Each row is a point on a tangle of strands that fork and nearly touch. The rows are in no order.
Two points are linked if the straight distance between their rows is under 6.63. Some points are linked to none.
<1096>: [-2.76  2.33 -1.65  0.33 -1.58 -4.10  3.02 -0.86 -2.05 -0.49  0.07  1.16
  2.64  1.40 -0.56 -0.77  0.56  0.37  0.27 -1.48  0.31 -0.70  1.47 -2.32
 -0.59 -2.71]
<283>: [-1.30  0.18 -2.80 -1.97  0.79 -1.34  0.66  1.07  0.23 -0.56  0.35 -0.69
  0.05 -0.23  0.45 -0.14 -4.06 -4.96  1.41 -2.53  1.83 -1.00 -1.04  0.54
  3.51  3.78]
<492>: [ 3.15 -0.93 -3.06 -1.42 -0.36  1.95  1.91 -0.82  0.17  1.82 -3.57  1.91
  6.67  1.31 -0.21 -1.32  3.00  0.65 -0.03  4.57 -3.54 -1.64 -1.62  0.98
  1.38 -1.65]
<1169>: [-1.26  0.73  3.52  1.66 -1.88 -4.59  1.46  0.01 -1.18  1.83  3.30  1.67
 -2.87  2.30  0.98 -1.41 -3.13 -0.45 -0.65 -0.80  3.65 -1.80  3.57 -0.30
 -3.18 -0.01]
<845>: [-0.68 -4.22  1.19  1.25  0.37  3.97 -1.88 -1.07  0.35 -3.21 -0.70  0.42
  1.13 -2.21  0.37  1.64  0.28  0.11 -3.28 -0.02 -0.38  0.83 -1.01  2.68
  3.46  3.67]
<868>: [-0.25 -0.75 -1.37  1.34 -1.76 -0.76  2.14 -2.35 -0.42 -1.05 -0.09 -0.60
 -0.22  2.49 -0.37  0.28  1.21  2.22  3.10  2.47 -1.40 -1.72 -0.30 -1.76
 -4.48 -1.38]
<105>: [-2.88 -3.07 -1.47 -1.57  2.37 -3.87 -1.03  2.65  1.48  2.22  1.32  0.83
 -1.49 -4.53 -1.38  0.65 -0.56 -0.41  0.42 -1.07 -1.59  4.44  2.53  0.73
 -0.73  2.17]
<192>: [-2.38 -2.97 -3.05 -1.78  1.68 -2.97 -1.50  0.58  0.53  2.92  1.56  1.78
 -0.01 -1.94 -3.29  3.01  0.02 -0.35  1.39 -0.32 -0.48 -0.45  0.65 -0.61
 -1.47 -0.11]
<835>: [-1.38  0.71  3.81  1.29 -1.68 -2.73 -0.73  0.57 -1.60 -1.62  0.95  0.86
 -2.56  1.09 -1.90 -1.71 -0.03  4.33  2.83  2.03  1.79 -1.07  2.27 -0.47
 -5.02  1.71]
<170>: [-2.57 -1.54  2.47  1.36 -1.64 -2.63 -0.61  0.44 -1.68 -1.04  1.14 -0.15
 -3.08  0.34 -0.62 -0.80  1.23  2.22  1.92  2.04  1.31 -1.42  2.13 -0.90
 -6.46  2.49]
<893>: [ 2.46  3.85  1.08 -0.61  0.19  1.88 -2.74 -3.22  0.09 -0.61  1.76 -2.23
 -2.74  3.46 -0.23  0.69  1.90  4.29 -0.81  3.23  1.21 -1.94  0.55 -1.95
 -2.04  1.00]
<739>: [-1.50 -2.98 -2.24 -1.59  0.58  1.68 -2.72  2.46 -1.30  0.64  0.32  0.58
  1.92 -3.50 -1.51  3.50  1.54  0.82 -0.66  4.17 -1.40  1.25 -0.62  1.39
 -0.38  0.38]
<754>: [-3.39 -2.44  0.91 -1.10  2.15  1.01  0.59  2.23 -0.17  2.32  3.47 -1.36
  2.98 -3.56 -1.73  2.36 -1.98 -3.21 -2.40 -2.81 -3.37 -0.98 -2.28  0.27
  0.71  2.00]
<827>: [ 1.36 -1.57  2.97  2.34 -1.31  4.70 -1.01 -1.39  1.42 -2.88  0.80 -2.09
 -3.00 -2.02  2.91  0.39  0.75 -0.65 -1.44 -2.53  0.68  0.66 -0.14  1.47
  1.71  3.60]
<769>: [ 5.59  5.31 -0.12 -0.75 -0.35  3.52  0.34 -2.11  1.14 -0.99 -0.61 -1.61
 -0.83  2.47 -0.74 -1.52  0.36 -0.17  1.96  2.61 -0.22 -0.11 -0.76  1.76
  0.38 -5.02]
<160>: [-0.66  2.69  0.48  0.16 -1.61 -4.21  2.42  1.17 -1.87 -0.41 -0.40  0.15
 -0.45  0.35  1.43 -1.62 -2.03 -0.68 -0.34 -3.33  2.57  1.67  0.46 -1.58
 -0.65  0.14]
<108>: [-2.40  4.35  0.05 -0.12 -3.26  1.04 -0.72 -1.10  1.15  0.99 -3.73  1.51
  1.53  0.72 -2.36 -3.81 -1.84  0.33  1.22  1.05 -0.64 -0.38  1.62 -1.41
 -2.12 -3.72]
<683>: [-1.10 -5.19 -2.49 -3.10  0.32  0.63 -0.66  1.15  0.15  1.50  2.10  0.29
  1.20 -4.11 -0.47  2.57 -0.24 -1.45 -1.92  3.18 -3.75  0.40 -0.98  2.67
 -1.54 -3.42]
<859>: [ 1.02 -0.41 -3.31 -2.01  0.92 -0.99 -1.98 -0.20  1.29  1.60  0.57  1.62
 -0.36 -1.11  1.07  0.67 -2.14 -2.85  0.11 -2.42  1.40  2.08 -0.04 -0.28
  2.65  1.41]
<766>: [ 4.58  1.23 -1.45  0.58 -2.22  3.51  0.44 -3.15  0.93 -1.04 -3.15  0.17
  3.29  2.21  1.54 -4.03  1.19 -1.76 -1.29  4.10 -3.22 -2.77 -2.08  1.43
  0.41 -1.34]
<293>: [-0.27 -0.93  1.58  3.49  0.79  2.06  1.64  1.28  1.35 -0.30 -2.06 -0.43
  3.66 -0.56 -0.14 -2.59  2.86  0.75 -0.49  0.55 -3.92 -1.16 -3.20  0.78
 -0.76  1.26]
<260>: [ 0.63  0.06 -4.32 -1.77  0.77 -2.44 -0.43 -1.52 -0.28  2.59  0.85  1.52
 -1.29 -0.43 -0.48  1.81 -1.09 -2.12  1.42 -2.27  2.02  0.46 -0.26  0.26
  2.16 -0.59]
<111>: [ 1.10 -0.99 -0.75 -1.49  0.75  2.59 -2.70 -1.64 -0.17 -3.04 -1.27 -0.89
 -3.02 -0.31  2.97  1.16  2.68 -1.88 -4.49 -0.34  0.30  3.76  0.45  2.78
  4.23 -0.77]
<928>: [ 2.28  2.06  0.81  1.17 -0.22  2.00 -4.72 -3.34 -0.74  0.37  2.14 -2.40
 -3.53 -1.12 -0.36  0.59  1.97  3.74 -1.14  0.69  1.22  1.13  0.11 -0.66
 -3.39  2.40]
<959>: [-4.46  3.23  1.22  1.83 -2.11  1.08  1.39 -0.37  1.64  0.25 -3.19 -0.93
  2.29  0.82 -0.89 -4.36 -1.94 -3.37 -0.82  0.06 -0.52 -3.00 -1.02 -1.71
  0.36 -1.78]
<681>: [-1.13 -2.33 -3.20 -0.76  0.35 -1.28  3.08 -2.53  0.62 -0.07 -0.40  1.51
  3.60  5.62  0.66  0.38  0.81  2.81  3.10  1.88 -1.19 -2.29  0.28 -2.76
 -1.36 -3.42]
<922>: [-3.87  1.27 -0.41 -1.76  1.06 -2.70 -0.83  4.12 -3.24  0.80 -0.39  1.41
  4.44  1.04 -1.72  1.37  0.05 -0.77  0.27 -1.01 -3.13 -0.90  1.06 -2.76
  0.44  1.17]
<77>: [ 0.53  3.89  0.61 -0.30 -0.61  1.35 -1.73 -3.29  0.06 -0.40  0.02 -1.48
 -1.88  4.10 -0.56 -0.13  1.68  5.57  0.95  3.95  0.01 -1.65  0.08 -1.41
 -2.21  1.22]
<347>: [ 5.51  6.18  1.92 -1.52  1.18  1.23  0.58  0.96  2.83 -0.93 -0.49 -1.21
 -1.70  1.37 -0.96 -2.61 -2.16 -1.24  1.40 -1.02  2.40  0.98  0.23 -0.21
  1.17 -4.08]
<1100>: [ 0.32 -0.72  0.65  2.69  1.65  1.62  0.93 -0.58  1.16 -0.79  0.77  0.84
  1.09 -2.86  0.42  0.46 -1.73  0.53 -0.43 -4.89  1.46  0.76 -2.26  0.31
  2.99  2.74]
<1011>: [ 1.21  6.63  2.24 -0.69 -1.46 -2.70  0.81 -0.63  0.67  0.36 -1.24 -1.86
 -2.23  2.52 -1.72 -3.19 -3.96 -1.91 -0.19 -1.04  1.62  1.46  2.42 -0.81
  1.65 -3.94]
<216>: [-1.22 -2.29 -0.27 -2.25  2.48  0.77 -1.71  4.47  0.03  1.25  0.36  1.26
  3.64 -1.69 -1.47  2.32 -0.37 -0.69 -0.19  0.38 -2.57  0.21 -1.29 -1.83
 -0.66  1.95]
<211>: [ 0.29 -0.05 -1.24  1.73 -1.97 -1.12  1.76  0.49 -0.47 -0.98 -0.85 -0.16
  0.46 -0.10  0.00  0.11  1.52  1.75  1.88  0.64 -0.99  0.56 -0.66 -1.26
 -4.12 -0.22]
<832>: [ 2.71  1.23  1.77  0.79  1.43  1.99  1.20 -0.26  1.61 -1.01  0.84 -0.49
 -1.03  0.59  3.35 -0.95 -1.79 -1.94 -0.39 -5.42  2.50 -0.21 -2.26 -1.10
  3.51 -0.13]
<1149>: [-1.24 -3.44  2.35 -0.67  2.66  2.05  0.27  1.94 -0.63  2.55  2.92 -0.67
  3.97 -4.43 -2.56  1.68 -1.67 -1.85 -2.35 -2.24 -4.05 -0.90 -2.52  1.01
 -0.09  0.96]
<411>: [-2.04 -1.75 -3.07 -1.30  0.19 -2.38  2.41 -2.50 -0.20 -0.09  0.29  1.71
  2.80  5.46  1.19  0.36 -0.63  1.53  2.04  0.53  0.36 -2.67  1.38 -3.72
 -0.79 -2.68]
<285>: [ 0.24  1.43  0.11 -0.39 -1.62  0.27  0.04 -2.56 -0.40 -1.28  0.00 -1.44
 -1.86  4.31 -0.32 -0.67  0.60  2.86  2.89  4.18 -0.72 -2.38  0.82 -1.90
 -3.91 -0.22]
<587>: [-1.18 -3.84 -0.32 -2.55  1.77  2.10 -2.83  3.80  0.50  1.13  0.87  0.70
  2.66 -3.65 -0.77  1.83 -0.22 -0.92 -0.75  1.45 -1.91  0.92 -1.35  0.56
 -0.75  1.25]
<21>: [-0.65  2.80  4.13  2.12 -1.10 -4.79  0.04  0.17 -1.24  0.96  3.05  1.51
 -2.31  0.68 -1.02 -2.56 -3.73  1.49  0.44 -0.44  2.81 -0.93  4.05 -0.06
 -3.00 -0.42]
<427>: [-4.56  0.72  2.78  3.12  0.18  0.44  0.41  3.46  0.29  0.74 -2.69  0.18
  2.66  0.51  0.36 -3.26  2.60  0.20  0.28 -1.67 -4.55 -1.31 -0.07 -1.73
 -2.29  1.11]
<123>: [-0.90  1.43 -1.91 -0.35  1.39 -0.44  0.79  0.26 -0.09 -0.98  0.42  0.08
  0.18  0.67  1.08 -0.16 -3.39 -3.07  0.51 -3.44  3.09 -0.72 -1.76 -0.87
  4.38  3.00]
<982>: [ 1.06  2.47  0.10  0.61  2.00  0.70  1.92 -0.71  0.29 -0.80  0.36 -0.86
 -0.88  1.18  2.89 -0.62 -2.76 -2.85 -0.31 -4.91  3.36 -0.49 -2.45 -0.66
  5.28  1.21]
<2>: [-3.55  0.20 -3.20 -2.08 -0.46 -4.14  1.16  1.57 -3.57  0.00  1.01  0.04
  3.09  0.07 -3.31  2.38 -1.31 -2.52  1.86 -0.81 -0.79 -1.64  1.89 -0.51
  0.23 -0.11]
<319>: [ 0.08 -1.55 -1.12  1.49 -0.15 -0.02  0.80  2.63 -0.54 -0.58 -1.64  0.39
  2.79 -0.99  0.83  1.68  3.01  1.58  0.26  1.45 -1.30  1.24 -1.60 -1.43
 -2.54  0.98]
<402>: [-3.72  1.37 -1.25 -1.92 -0.34 -3.75  0.14  3.23 -4.33  0.36  0.30  0.41
  4.31  0.63 -2.13  1.97 -0.81 -2.38  1.91 -0.11 -3.47 -1.37  2.28 -1.56
  0.72 -0.25]
<199>: [ 0.51 -4.27 -3.22 -2.56  1.13  0.84 -0.02 -1.94  0.21  1.17  1.38  1.41
  3.23 -0.23 -3.04  3.89 -0.78  0.42  2.06  3.38 -1.98 -2.29 -0.93  0.16
 -1.40 -2.16]
<454>: [ 0.89  0.34  0.66  1.54  0.00  0.20  1.31  1.22  1.90 -1.36 -0.43  0.07
  0.21  0.46  2.86 -2.55 -1.04  0.32  0.22 -2.78  0.21  0.43 -1.86 -2.34
 -0.55  1.26]
<70>: [-3.21 -3.32 -1.43  0.57 -0.69 -1.83 -0.87 -1.22  0.20  1.09  0.64 -1.36
 -2.88 -0.03  2.35  1.97  3.75  2.21 -0.60  4.05  0.89 -0.67  1.09 -1.55
 -3.27  2.57]
<94>: [ 4.62  1.43  1.84 -1.39  0.23  0.90  0.85  0.62  1.56  0.81  1.49 -1.62
 -4.86 -0.84  0.72 -1.24  0.89 -2.25  0.63 -2.91  4.79  2.22  0.63  2.25
 -0.43 -2.18]
<541>: [ 0.71  5.34  2.77  0.57 -1.73 -3.87  1.13 -0.47 -0.95  0.47  0.55 -1.04
 -2.22  2.27 -1.86 -2.39 -4.56 -0.71 -0.34 -0.98  1.85  0.30  3.41 -0.38
  0.59 -2.93]
<352>: [ 1.97 -1.52 -1.55 -1.86  1.35  0.40 -2.51 -0.10  1.65  0.78  0.70  2.14
 -1.71 -1.95  2.29 -0.39 -0.84 -1.93  0.43 -2.67  1.41  2.36 -0.16  0.51
  3.79  1.17]
<538>: [ 6.58  4.18  2.10 -1.49  0.66  2.84  0.02  1.20  2.45 -2.31  0.50 -1.71
 -1.93  0.90  0.55 -2.25 -0.92 -2.26  1.38 -1.60  2.69  0.63 -0.67  0.18
  0.84 -3.71]
<335>: [ 1.09 -2.70  2.21  4.21 -1.38  4.88  0.27 -1.73 -0.24 -4.33 -1.09 -0.19
  0.93 -3.45  0.16  1.64  0.79  0.72 -3.53 -1.77 -0.76  1.87 -0.91  2.82
  2.61  3.16]
<208>: [ 2.43 -2.59 -3.19 -0.16  0.10  1.19  0.29 -1.67 -1.86 -0.54 -0.41  0.91
  4.84  0.60 -1.48  3.54  1.49  2.29 -0.46  5.57 -1.78 -1.57 -1.50  0.67
  0.38 -1.57]
<839>: [ 0.49  3.42  3.70  1.85 -1.28 -1.44  0.21  0.16  0.23 -0.17 -2.32  0.71
 -3.72  3.03 -1.30 -1.04 -0.40  5.19  1.43  1.65  2.01 -0.43  2.06  0.93
 -0.01 -2.50]
<172>: [ 0.31  0.09 -0.20  1.80 -0.71  0.73 -3.51 -2.68 -0.08  1.17  2.74 -3.43
 -4.58 -1.55  1.38  0.28  2.62  1.84 -1.99  1.26  0.73  0.65  0.60 -0.14
 -3.05  2.37]
<229>: [-1.82 -2.72 -2.53 -0.99  1.12 -2.90 -1.52  0.79  0.25  2.34  0.59  1.91
 -0.97 -3.29 -1.16  1.53  0.61  0.39  1.47 -0.67  0.77  2.30  0.22  0.19
 -0.41  1.22]
<54>: [ 2.04 -0.93  2.57  4.09 -1.31  5.15 -0.88 -2.46 -0.24 -4.49  0.56 -2.20
 -0.52 -2.54  0.85 -0.28  1.14  0.14 -2.64 -1.94 -1.24  0.50 -0.60  1.93
  1.15  3.37]
<702>: [ 3.46  2.94  0.53  0.05 -0.43 -0.90  1.84 -0.17  0.14 -0.05 -0.49 -1.13
 -3.08  1.27  0.02 -0.92 -1.31  0.29  2.05 -1.56  0.70  0.28 -0.56 -0.80
 -1.72 -2.55]
<618>: [-2.22  4.35  0.09  0.15 -3.20  1.02 -0.01 -0.53  1.55  0.35 -3.38  0.51
  1.92  1.39 -0.80 -4.48 -2.58 -1.83  0.14  0.32 -0.82 -0.87  0.88 -2.16
 -1.62 -2.36]
<56>: [ 0.15 -3.49  2.81 -0.49  3.40  2.64 -1.16  1.94 -1.18  1.03  1.61  0.21
  4.41 -3.69 -3.29  1.09 -0.91 -0.56 -1.92 -0.22 -4.18 -1.33 -2.83  1.54
  0.39  1.21]
<144>: [ 0.73 -2.22 -1.61  0.74 -0.47 -0.54 -1.53 -0.73 -0.20  0.65  0.32  0.54
 -3.07 -2.59  2.17  1.55  2.10  0.26  0.75  0.54  1.69  3.13 -0.08  1.66
  2.06  0.71]
<1090>: [-2.38 -0.05  0.75  0.85 -1.01 -4.36  2.16 -1.23 -1.78  2.12  2.32  2.29
 -1.76  2.47  1.65  0.02 -1.65 -0.68 -0.50 -1.51  4.78 -1.48  2.60 -0.99
 -1.32  0.13]
<230>: [-1.14 -2.59 -2.16  1.82 -0.52 -0.04 -2.75 -2.85  0.37  0.93  1.84 -1.99
 -2.97 -1.23  2.64  1.91  2.95  2.75 -2.98  2.55  0.29 -0.32  0.62 -0.91
 -1.76  1.34]
<705>: [ 0.02  1.54  1.19  0.52 -0.59 -1.50  2.00  1.52  0.52 -0.94 -0.61 -0.26
 -0.75  0.28  2.36 -2.61 -1.78 -0.62 -0.42 -3.86  1.58  0.96 -0.23 -2.31
 -1.20  1.50]
<36>: [ 0.81 -1.99 -0.85  0.43  1.07 -1.11 -1.38 -1.39 -0.46 -0.18  1.79  0.14
 -4.34 -2.82  2.24  1.04  2.32  1.09  0.21  0.98  0.61  4.49  1.38  2.68
  3.21  0.78]
<46>: [ 4.34  3.28  2.80 -0.73  1.09  0.83  0.20  1.68  0.96  0.16  0.69 -1.77
 -4.85  0.44 -1.71 -0.89 -0.64 -0.35  1.76 -1.76  4.95  1.92  1.11  2.41
 -1.01 -0.65]
<824>: [ 1.47 -3.39 -3.61 -0.54  0.63  1.42 -0.49 -2.09 -0.66 -0.03  0.54  1.56
  2.80  0.51 -1.90  4.35  0.34  1.66  1.17  4.44 -0.79 -1.85 -1.33  0.83
  0.06 -1.41]
<200>: [ 1.51 -1.95  0.04 -1.50  2.27 -0.45 -2.14 -0.32 -0.13 -2.20  1.60  0.59
 -4.12 -3.32  2.84  0.36  0.49 -0.06 -0.50  0.23 -0.25  5.65  2.74  2.25
  5.29  1.22]
<101>: [ 0.66 -2.63  1.55  0.96 -0.41  3.32 -1.05 -0.15  1.63 -2.00  0.21 -0.19
 -3.11 -2.49  4.57  0.18  1.49 -0.28 -0.89 -1.45  1.12  2.07 -0.26  1.27
  2.92  3.32]
<482>: [-3.27 -2.08 -3.87 -2.45  0.52 -3.66  0.35  0.28 -1.05  2.58  1.81  0.48
  1.58 -0.48 -3.86  3.37 -0.98 -1.96  1.35 -0.79 -0.60 -2.13  1.22 -1.13
 -1.25 -0.21]
<298>: [ 1.92 -2.11  0.59 -1.98  2.35  0.01 -1.96 -0.24  1.62 -0.83  0.91  1.89
 -3.71 -2.14  2.69 -0.42  0.20 -1.92  0.45 -2.48  0.59  4.32  1.39  2.11
  5.52  1.59]
<115>: [-0.02  3.54  1.02  0.81 -2.74 -4.24  2.84 -0.71 -2.07  0.45  0.71 -0.45
 -1.68  1.42  0.34 -1.61 -3.38 -1.07 -0.05 -1.79  2.33 -0.14  1.91 -0.95
 -0.68 -2.45]
<1116>: [-1.14 -1.03  0.89  1.74  0.51  0.31  0.59  4.75 -0.41 -1.08 -1.60  0.21
  2.91 -0.39  1.40  0.86  3.14  1.41  0.59 -0.15 -2.57  0.78 -1.41 -2.22
 -1.75  2.52]
<483>: [-1.25 -3.67  0.61 -0.40  0.85  4.40 -2.94 -1.93  0.07 -3.21 -2.06  0.09
 -0.42 -1.13  0.19  1.59 -0.37 -0.25 -5.52  0.87 -0.70  1.12 -1.00  3.11
  3.53  2.74]
<317>: [-1.32  0.43 -2.62 -1.30 -0.17 -2.82  3.08 -3.70 -1.60  0.20  0.78  1.30
  0.92  5.44  0.84  0.73 -1.85  0.53  1.94 -0.74  2.03 -2.70  1.24 -3.09
  0.61 -2.61]
<1131>: [ 0.02 -4.84 -3.14 -2.75  0.03  0.41  0.08 -0.47  0.18  2.68  2.60  0.59
  2.80 -2.36 -2.46  4.13 -1.00 -1.04 -0.12  2.28 -3.10 -1.55 -1.08  0.51
 -2.29 -3.05]
<1097>: [ 4.95  2.11  1.37 -0.73  0.93  2.07  1.18  0.90  1.95 -1.19  0.39 -0.79
 -1.17  1.21  3.22 -1.77 -1.26 -2.28 -0.27 -4.01  2.06 -0.09 -1.43 -0.78
  2.05 -2.24]
<526>: [-2.01 -3.69 -2.59 -2.12  0.27  1.22 -2.52  0.59 -0.62 -0.36  1.66  0.00
  0.31 -4.76 -1.35  2.45  0.37 -0.19 -2.30  4.95 -3.22  0.49  0.02  3.25
 -1.03 -2.06]
<848>: [ 0.31 -0.03  2.43  4.90  0.26  3.41  1.35  0.28  0.74 -0.37 -2.04 -1.92
  3.37 -2.16 -1.56 -3.41  3.13  0.97 -0.13  0.45 -4.13 -0.42 -2.00  2.48
 -0.93  2.38]
<234>: [ 3.75  0.18  1.88 -1.22  0.21  1.21  0.43  0.25  1.67 -0.15  1.52 -0.60
 -4.18 -1.25  3.29 -0.81  3.09 -3.28 -0.43 -2.87  3.84  3.45  0.81  2.73
  2.75 -1.58]
<790>: [ 3.62 -1.19 -1.32 -0.21 -1.54  3.03  1.24 -1.46  0.82 -0.09 -3.80  0.97
  5.14  1.55  1.00 -2.66  2.36 -0.37 -1.81  4.75 -3.46 -2.74 -2.05  1.45
  1.22 -0.67]
<660>: [-0.97  2.12  4.78  2.22 -1.05 -4.16 -0.86  0.76 -0.79  0.18  1.42  2.40
 -2.06  1.14 -1.65 -2.56 -2.11  4.54  1.31  1.54  2.12 -1.23  3.67  0.16
 -3.05 -0.17]
<785>: [-2.25  0.39 -0.44 -1.35  1.95 -1.20 -0.36  4.21 -1.08  0.90 -0.76  1.56
  4.69  0.40 -1.44  1.38  0.33 -0.01  0.14 -0.52 -2.87 -0.02 -0.59 -2.52
  0.05  1.65]
<114>: [-2.98 -4.13  0.97  0.19 -1.48 -2.81  0.30  0.49 -0.86  0.02  0.35  0.71
 -2.53  0.89  1.79  1.22  2.85  1.41  1.62  2.37  1.71 -1.13  1.47 -1.91
 -4.67  1.60]
<825>: [ 0.61 -1.42 -2.91  1.02 -0.64  0.11  3.31 -2.91  0.12 -0.17 -0.67  0.37
  2.24  2.93 -0.18  0.86  1.40  2.63  2.74  2.66 -2.02 -1.93 -0.86 -1.08
 -1.93 -2.94]
<900>: [ 2.02 -1.34  0.09  1.65 -0.57  1.89  0.33  1.35  1.20 -1.90 -0.32  0.54
  1.15 -0.62  3.34 -0.11  0.32 -0.31 -0.22 -1.13  0.51  0.57 -2.30 -0.42
  0.71  2.20]
<421>: [ 2.93 -1.62 -2.84 -1.80  0.31  0.95  1.46 -0.54 -1.34  0.26 -1.81  1.85
  6.55  0.45 -1.51  1.44  2.37  1.29 -0.04  5.84 -3.45 -0.90 -1.25  1.39
  0.89 -1.53]
<535>: [ 2.97  3.47  3.65  0.26  1.01 -0.07 -0.26  1.03 -0.03  0.54 -0.02 -1.55
 -5.07  1.52 -2.00  0.29  0.00  2.43  1.33  0.43  4.99  0.94  1.33  2.60
 -0.78  0.23]
<656>: [-4.05 -2.94 -0.87 -3.07  1.60 -0.55  1.03  2.90  1.86  2.17  2.68 -1.54
  1.61 -3.07 -0.20  1.66 -1.85 -3.80 -2.26 -2.38 -2.12 -0.24 -0.90 -0.21
  1.32  2.22]
<1136>: [-4.41 -2.66 -1.97 -2.86  0.10 -1.67  1.74  3.52  1.11  1.64  2.15 -2.22
  0.89 -1.83 -0.15  1.01 -2.07 -5.36 -0.14 -2.19 -0.65 -0.39 -0.56  0.48
  1.79  2.75]
<256>: [ 3.06  3.21  1.92  0.03  0.61  2.27 -4.54 -2.88 -0.11  0.17  2.77 -2.45
 -3.34  1.23 -0.78  0.92  2.00  3.79 -0.89  1.57  2.07 -0.74 -0.04 -1.08
 -1.95  0.97]
<878>: [-5.45  2.62  1.96  3.48 -0.42  1.40  1.35  0.18  0.70  1.31 -3.76 -0.88
  3.14  0.44 -1.51 -3.70  0.43 -2.57 -1.41 -1.61 -2.13 -3.06 -1.48 -1.04
 -1.26 -0.91]
<1117>: [-1.49 -0.04  1.44  3.62  1.73  1.54  1.97  1.79  1.04  2.50 -3.70  0.52
  4.73 -0.15 -0.69 -2.61  2.48  0.60 -1.17 -0.97 -4.49 -2.22 -3.12  0.43
 -0.22  0.04]
<638>: [-0.38  1.26 -3.94 -1.55  0.46 -2.93  1.04 -2.63 -1.67  1.71  0.55  1.20
 -0.96  1.62 -1.13  1.98 -2.15 -2.09  1.34 -2.15  2.73 -0.53  0.38 -0.65
  1.61 -0.36]
<361>: [-1.17  4.18  0.77  0.32 -2.86  0.48 -0.63 -0.46  0.34  0.15 -3.51  1.80
 -0.20  1.03 -2.33 -3.11 -0.33  3.24  2.48  2.21 -0.21  0.85  0.64  0.38
 -2.44 -2.75]
<960>: [-0.60  4.58  1.29  1.02 -2.18  0.16 -0.02 -1.29  0.34 -0.38 -2.38  0.60
 -2.06  2.35 -2.17 -1.97 -0.11  4.64  3.03  2.37  0.17  0.09  0.77  0.76
 -1.30 -1.93]
<854>: [ 1.95 -2.86 -2.72 -1.01 -1.43  2.42 -3.40 -1.49 -1.96 -1.69 -1.06  1.02
  1.98 -0.53  0.28  3.07  0.90  0.47 -3.45  3.57  0.06  0.77 -0.79  1.78
  1.63 -0.68]
<20>: [-3.02 -2.15 -2.16 -2.54 -0.20 -2.37  1.66  2.65  0.66  0.03  0.73 -1.46
  0.02 -1.44 -0.28  0.01 -3.22 -5.77  1.08 -2.39  0.82 -0.66 -0.11  0.75
  2.63  3.82]
<135>: [ 0.32 -2.75 -0.88 -0.94  0.38  3.76 -3.96 -2.46 -0.38 -2.88 -2.53 -0.49
 -1.66  0.19  2.32  1.83  1.23 -0.38 -6.70  0.46 -0.45  2.51 -0.12  2.29
  3.30  1.37]
<682>: [ 2.01 -2.05 -1.31  0.70 -1.04  0.71 -0.57  0.89  0.06  0.07 -0.62  0.23
 -1.26 -1.85  2.57  1.41  1.37  0.66  0.53 -0.43  1.95  2.30 -1.05  0.44
  0.21  0.85]
<43>: [-2.71 -1.00  2.78  2.56  1.41  0.23  0.99  4.45 -0.29 -0.52 -1.50 -0.04
  2.69  0.16  0.95 -0.22  2.88  1.75  0.38 -1.63 -4.24 -0.07 -1.05 -2.33
 -1.59  2.14]
<186>: [ 3.70  6.41  1.50 -1.68  0.66 -0.46  0.38  0.28  2.14  0.52 -1.93 -1.25
 -2.14  2.30 -2.02 -2.62 -2.57 -0.81  0.77 -1.31  1.63  1.07  1.06 -0.91
  1.34 -4.88]
<99>: [-4.37  1.53  2.31  3.69  0.80  1.29  0.31  1.74  0.13  1.78 -3.21 -0.60
  2.74  0.09 -0.70 -3.40  1.60 -0.32 -1.01 -2.08 -4.29 -2.59 -0.86 -0.66
 -2.05 -0.12]
<102>: [-1.17  1.42 -1.68 -0.81 -0.30 -3.70  3.54 -3.02 -2.59  0.68  0.54  0.69
 -1.16  3.78  0.31  1.24 -2.55 -0.94  1.40 -1.58  3.35 -1.77  0.84 -1.57
  1.65 -2.06]
<1153>: [ 2.62  4.12  4.16  1.60  0.36 -1.89  0.55  1.59 -0.11 -0.62 -1.83 -0.64
 -4.08  3.12 -1.97 -0.42 -0.26  4.65  0.76  0.48  3.70  0.36  2.03  1.25
  0.03 -1.52]
<727>: [ 2.49 -0.90  0.88 -1.01 -0.37  1.68 -1.33 -0.57  0.57 -1.61  0.71 -1.24
 -4.38 -1.04  3.58  0.01  3.80 -2.06 -1.67 -1.18  1.98  3.49  1.11  2.41
  3.96 -1.33]

A fork is a point with three links, a tip a point with one. Leave the first point through the second and follow the links. Name the first fork or tip that comes.
<2>, <482> => <105>
<199>, <824> => <766>
<660>, <835> => <868>
<483>, <845> => <101>

Follow the links from the first point to the second, and from the first to the third. Name the last point that the two ways share.
<43>, <928>, <260> => <868>
<848>, <1153>, <77> => <99>
<99>, <681>, <893> => <868>
